Points, in no order, along strands that fork, close into loops and pass close to each other.
Two points are linked if the straight distance between their rows is under 71.1. Some points are linked to none.
<875>: [  0 -13   5  25  14 -12   5 -20  29  13  31  -2 -20  17   9  -6 -11 -33
  -6 -13   5  -3   4  16  19 -27]
<939>: [ -4 -22   6   1 -46  56 -47  34 -29  -9 -16   9  38   4 -52   9 -13   8
 -36  26  10 -19   8 -66 -40 -17]
<347>: [ 16  21  13   9 -17 -13  11 -31  27   8   6 -16 -11  -3  41  34   8 -26
   1 -14 -23  32  -9  19  42  -2]
<212>: [  2  39 -13   6  -8  -5  -3 -53 -20  -4  14   3 -25 -27  77  21  28   7
   6 -18 -18  30  13   6  11   5]
<248>: [  0 -41   6  -7  -9  37 -33  -6 -17   0  -9   1  -4   0 -44  19 -17  11
 -15  14  15 -28  21 -24 -28 -19]
<614>: [ 11   2   9   7 -29  29 -22  15 -28 -14 -38   4  27 -19 -21 -14 -32  48
 -26   7  13  -4  26 -13 -36   2]
<291>: [-31 -30  19 -27 -17   7 -17  35   0 -18 -25  20  25  11 -46 -13  -3   4
 -29  19   7  -2  -6 -44 -29  -4]
<311>: [-31 -15 -11 -23  35   1  -1  14 -43   7  -6  29  -1  -8   9   8   4  28
  17   2 -41 -11 -16 -12 -19  32]
<724>: [-38   1 -36 -31  26 -16 -21 -35 -37 -21   9  -3 -15 -11   8  -6  57   7
  15  -6   9  12  -5 -13   4   5]
<509>: [ 10  43  -1  13 -23 -32  26  -3  38  15   4 -20   7  10  29 -12  16 -52
  -1 -10   3  36 -24  24  51 -19]
<597>: [-15  16   4 -17  -6   3 -36  -8 -15 -35 -38 -21   2   2 -39  -5   8  19
 -18  33  46  -5  16  -4 -17 -15]
<51>: [  6 -19  19   1  -2   3  33  32  46  18  12   6  10  18   6   7 -11 -18
   4  -4  -7  -2 -16  15  10  24]
<23>: [-11  28 -38  -9  38 -27  -1 -10 -31   3  16  -3 -17  -4  38 -15  58 -22
  40  -9  11 -12 -17  -5  20  -9]
<761>: [-17 -27  -5 -21 -21  51 -47   7 -50  -9 -30   3   2 -14 -51  33  -3  33
 -17  20 -12  -9   6 -61 -24 -21]
<454>: [-40   8 -21 -21  17 -11 -30 -41 -44 -26   0   1 -22 -21  14  -6  45   7
   4   8  28  11   8  -4   7 -10]
<194>: [ 14 -11   9 -13 -18  -6  14 -12  50  -4  16 -12  16   1 -19   0   2 -16
   0 -14  -2  18   2  -1   6   0]
<435>: [-16 -24  11 -11 -37  32 -31  32  -7 -16 -28  14  26  15 -62 -11 -11   7
 -38  16  15 -12   1 -56 -40 -18]
<919>: [ 24  38  16  -4 -21  -6  16 -23  14  -4  -6  -8  -4 -17  59  46   7   1
   0  -6 -23  33  -7  18  27  25]
<895>: [ 28  15   7   7 -25  22  -9  14 -11  -6 -23   4  23 -28  -5  -3 -37  46
 -13   4   4  -7  22  10 -22  12]
<901>: [-17  -2  13  15  -7 -16 -12 -30 -14  -9  14  24 -26 -14  24 -13  -7   5
 -19   6  26  12  27   9   0 -12]
<321>: [ 19  -1   0  -2   7   4  31 -10  31  15  17  -4  -7  20  41  55   4 -15
  20 -14 -47  12 -26   8  34  24]
<699>: [ -2  10 -32   1  47 -13   6 -14  -7  15  34 -19 -23  14  15  12  23 -20
  41 -22 -19 -16 -21   8  24  -8]
<292>: [-17   6   6  -7  23 -33  18  39   1   3  -8  13   9  10   4 -34   8 -12
   5   9   2  -2 -23  10   0  21]
<765>: [  9   7   9  -1 -16  15   5  51  11   5 -43  -5  23  22 -48 -27 -18   4
 -28  13  26 -24 -10   6 -25   4]
<902>: [ -1 -15  10  33   8 -18  11 -34  25  11  39   6 -25   6  22   3 -15 -25
 -12 -22 -10  17  17   7  18 -30]
<991>: [ -8  -6  28   3 -26 -11   1 -32  13 -13  11  24  -9 -23  22 -18   2   5
 -26   3  22  38  24   7   3   4]
<665>: [  2 -34   0 -17 -14  12   2  22  27  -7   6   7  43   0 -38 -22 -11   2
  -8 -15 -13   6   4 -34 -35   9]
<716>: [-12  30 -22   3  11 -17  -5 -27 -27  -7  20  10 -26 -12  51 -11  53 -16
  28  -3  25   2  -1   0  24 -16]
<114>: [ 22  40  -6  37   7 -26  15  -5  12  17   9 -25  -9  18  20 -13  -9 -32
  14 -15  -4  -6  -7  25  34 -28]
<498>: [ 18  41  -6  33   1 -24  11  -3  18   9  -2 -17  -2  16   0 -34 -15 -22
  -2 -11  16   1   0  30  12 -25]
<225>: [ 14  26   5  -2 -22   0  -1 -46  -5  -4   9   4 -24 -25  67  51  22  16
  -4  -3 -18  32  15  11  20  23]
<927>: [ 24   1  -9  -2   8  13  28 -12  17  14  11   3  -2   2  34  53   0  11
  26 -15 -48   5 -13  11  20  32]
<890>: [ 17   9  16   4  -6   4   8   7   5   5  -9 -16  -8 -13   8  17   6   4
  13  20  17  -2   0  31  22  11]
<832>: [-19 -13 -18 -13  13  11 -10 -43 -24  -2  17  -1 -31 -26  30  22  28  18
   9  -9  -2   9  13   4  -3   5]
<481>: [ -2 -17 -10  -9 -42  60 -56  24 -47 -14 -22   3  30 -12 -54  25  -9  21
 -20  25  -5 -17  15 -65 -43 -10]
<912>: [ 16 -28   7  11 -27  46 -31  10 -26   3 -14   6  -1  -6 -30  14 -43  26
 -23  16  20 -33  23 -20 -33 -18]
<338>: [ 11 -16   1   0   7  12   6   1 -15   5   9  14  -3 -13   7   8 -25  27
  15  -7 -27  -1   3   0 -16  23]
<652>: [ -2 -18  14  -5   5 -16  38  19  42   9  28  17   1  15  25  15   8 -27
   6  -1 -11  12 -22   8  31  26]
<930>: [  9  35   9   6 -33 -21  25  -9  48  16  -4 -24   7   7  33  24   6 -45
 -12 -16 -15  43 -30  22  48 -11]
<395>: [ 13  46  -9   5  -6 -38  20 -15  23  -1  10 -19   3   1  22 -12  32 -40
  14  -1   9  28  -9  11  33 -15]
<795>: [ -1  11   0 -14 -12   9 -14  49  -8 -14 -50 -16  38   4 -54 -22  -8  16
 -14  22  19 -15  -6 -12 -22   5]
<926>: [-10  39   0   3  -1 -15 -28  -4 -25 -27 -38 -14   1   0 -21 -25  -7  23
 -27  18  35  -5  13  14 -13 -19]
<154>: [-30 -11 -24 -16   1   6 -31 -61 -42 -11   7  -2 -42 -29  21   7  34  21
   1  -5  19  16  25  -8 -12 -11]
<26>: [-18 -42 -10  -6  42  -7  12  17  -6  14  25  20 -10  14  -4  -4 -10   2
  21  -8 -33 -19 -11  -1 -12  17]
<491>: [ -5  22 -23  10  -3 -13  -2 -60 -22  -4  35  14 -32 -28  69   5  27  -4
   9 -26  -9  29  15  -3   9 -10]
<206>: [  0  25  -2   2   9 -28  13 -15   8  -2  14  -2   2  -4  27  -5  28 -20
  13  -6  -2  14  -6   8  27   2]
<907>: [  9 -47   5   2   7  34 -17 -10  -8   7   9  -9  -5  -1 -25  22 -17   8
   5  -1   1 -33  10 -19 -20 -11]
<322>: [ -1  16 -24  12  32 -30  17   1   8  22  41  -5 -24  30  37  11  27 -49
  38 -15 -22  -8 -20   2  50 -11]
<214>: [-11   4  -1 -20 -15   9 -23  19 -12 -23 -48 -19  24   1 -57  -8   3  18
 -19  29  30 -14   3 -11 -23  -7]
<814>: [ 19 -19  19  14 -24  10  19 -25  24   5  25  11 -11  -7  32  32 -21  -5
  -6 -15 -22  15   2   5  18   1]
<164>: [-13   4 -21  -7  41  -7  12  -4 -30   2   3  14   0  -7  26   8  12  17
  27  -8 -28  -6 -14   7   2  29]
<7>: [  5  -1  13  -9 -23  -4   4 -34  14 -16  12   4  -3 -24  32  14   3  20
  -9   2  -1  32  21   2   0  13]
<410>: [  7   2   3   1  -7   7  19  54  27  12 -28 -13  11  27 -47 -34 -16 -14
 -13  12  25 -32 -17  18 -18   1]
<159>: [ 36   1   3  14 -14   6  21  24  51  18  -9 -31  17  20 -48 -16 -32 -11
  -1 -20   1  -8  -3  14  -7 -10]
<600>: [-22  11  -7 -28  18 -28  -8  32   5 -15 -27 -17  11  19 -51 -40  15 -18
 -10  22  27  -7 -13   2 -20   0]
<106>: [  3 -14   5  16 -38  37 -38  16 -29 -17 -30   9   9  -4 -34 -13 -40  35
 -43  13  19  -9  29 -28 -43 -17]
<136>: [-24  -7  17   7  11 -22  -6   2   1  -8  -5  21 -12  17  -6 -39   3 -16
 -31  19  42   5   7   4   1 -12]
<575>: [  9 -20   0  -7  16 -11  37   2  49  11  26   0   4  28  24  33  11 -26
  20  -8 -39  13 -23   1  32  28]
<150>: [ 22  43   6  30  -7 -12  -1  -1  10   5 -15 -21   1  -4  -9 -22 -21  -5
  -4   0  20  -6  10  39  -3 -15]
<732>: [  6 -30   1   4  27  -1  11  29  29  12  10  -5  11  34 -42 -29 -27 -16
   1 -16  -6 -20   1  -1 -16  -6]
<113>: [ 36  30  16  12 -27   9  10  10  15   0 -20 -13  25 -28  -4  -1 -25  22
 -12  -4   4   7  12  18 -10  12]
<668>: [ -6 -11  19  -7   7 -13  29  50  29  13   0  12  10  12  -3 -27  -4 -13
  -4   7   5   3 -20  11   7  29]
<88>: [-18  17   1   0  20 -24  -5 -16  -8 -10  14  12 -16  -4  29 -15  38 -16
  11  17  29   3  -2   4  22  -3]
<866>: [  0 -19  20   9 -36  32  -9  36   8   0 -17  26  28   4 -23 -23 -31  15
 -37   9  19  -9   2 -16 -31  -2]
<222>: [ 19 -18  13   9  -9  16  20  -2  16  12  19  17  -6  -7  29  32 -18  10
  10  -8 -31  12   3   1   2  19]
<637>: [ 19 -18   2   0  10  16   1 -23  15   9  21 -23 -20   1   3  41   6  -7
  17  -8   5 -19  10  15  20 -10]
<132>: [-31  16 -42 -18  45 -19  -7 -13 -32  -4  11 -10 -17   0  14 -11  54 -13
  31 -14   3  -6 -18  -3   8  -6]
<573>: [ 17  33 -14  30  22 -25  20   5   7  22  25 -14 -17  19  32  -8   4 -43
  24 -15 -12  -5 -20  16  45 -23]
<553>: [ -9 -36  10 -10  24  -4   3  35   8  12   8  16  13  17 -24 -17 -25   2
   8  -6 -18 -20  -5 -12 -17   8]
<725>: [ 15 -19   2   3   1   0   5   9  33   3  -2  -7  17  26 -48 -37 -30  -8
 -13 -23   0  -8   5   3 -26 -15]
<824>: [  5 -42  -3  -7  16  23  -3 -23   0   9  24 -14 -24   3  -7  38  -3  -4
  22  -7  -5 -23   9   7   1  -8]
<39>: [ -7  22   1  15  17 -25  10  21 -20   4 -13   6  -1   6   2 -35  -2  -2
  -1  18  18 -21 -10  22   2   0]
<655>: [-37  -9  12 -27  -4   5 -32  30 -28 -24 -51   8  12   6 -60   0   3  18
 -23  29  -5  -1  -6 -53 -16 -13]
<90>: [ 32  -2   3  -7   1  21   8  -3  15  12   3 -27   0  -7  -2  43   1   5
  26  10   3 -17   3  23  22   5]
<645>: [ 12  10  25  10 -35   7  19  19  28   8 -18  12  22 -12  -4 -28 -17  12
 -22   0  12   9   2  19  -6  13]
<87>: [ -3 -13 -13  -2  47 -18  -4  -1   0   8  26 -18 -15  23 -14  -8   6 -20
  27  -8  -4 -27 -10   7   9 -10]
<487>: [-15   5 -11  30  -2 -20  -2 -53 -22  -2  28  26 -27 -18  41 -19   4  -2
  -8 -12   4  25  28  -2   2 -20]
<201>: [  1  -8  27  11 -33  17   3  28  14   3 -21  20  17  -4 -12 -30 -32  21
 -35   8  26  -2   9  10 -19   6]
<95>: [  7  35  -2  16  -7 -11  -8 -13 -14 -17 -23 -12   5 -11  -5 -24 -10  22
 -10   6  25   5  18  18  -7 -11]
<847>: [  0 -18   1  21  -4 -15  18 -42  21  10  43  15 -16   2  42  29 -13 -16
  -1 -30 -40  26   9   0  18  -8]
<53>: [-34 -23   5 -22  -4  21 -41   5 -40  -9 -41  12  -2  -3 -52  20   3  24
 -16  29  -7  -6  -4 -46 -22 -18]
<617>: [ -2   4 -11  -9   3   0  -3 -36 -20 -18   9   1  -8 -27  27  10  22  23
  13  -3  -4  22  12   2  -1  14]
<453>: [-26 -21   7 -23  -6   7 -17   5 -35 -16 -13  12  13 -15 -16  -4  -2  31
  -5  10 -11  14   6 -26 -27  11]
<942>: [ 25   6   2  11  -9   0  27  39  39  18 -13 -19  18  16 -32 -21 -30  -9
   8  -3  -5 -18 -16  27  -1   7]
<612>: [ 10  25  16  15  -2  -4  18  21  -6   6 -12   5   1  -7  14  -6  -3   5
  10  19  21  -3  -9  32  17  18]
<403>: [  2 -22  -1 -10  13  15  11  22 -22   2   1  20  13  -4   8   5 -20  32
  13  -3 -41  -7  -6 -16 -27  32]
<323>: [ 30  -5   7 -17 -20  31  10  20   6   2 -10   2  31 -21   7  34  -5  22
  10  11 -11  -3   4  -6 -10  39]
<860>: [  1  -6  -5  14  29 -15  -1  -7   9   5  22 -11 -20  26 -14 -14  -7 -27
   4  -6  11 -21  -1  15  10 -23]
<648>: [-13  24 -33 -17  39 -23   8   2 -20  -6   1   5  13 -10  15  -9  25   9
  35 -14 -34   3 -14   0  -3  28]
<981>: [-16 -33 -19 -16  52  -1  -1  10 -20  15  22  -6 -14  17 -17  11   8  -9
  34 -13 -20 -29 -14  -2   0   6]

A piece is two or more points that can be reached from each other along the links. Count, over all rows, the pieces, the separate loops (a circle has one, a figure eight two, a Y none), the forks (points with three links) and the tips (points with one).
pieces => 3
loops => 3
forks => 2
tips => 2

Name the points in between on the shortest way along the links from the first point to the second, in order.
<612>, <403> => <39> <292> <668> <51> <652> <575> <321> <927> <222> <338>
<7>, <212> => <991> <901> <487> <491>
<901>, <930> => <487> <491> <212> <225> <919> <347>
<725>, <860> => <732> <553> <26> <981> <87>
<597>, <725> => <214> <795> <765> <410> <942> <159>
<498>, <26> => <114> <573> <322> <699> <87> <981>
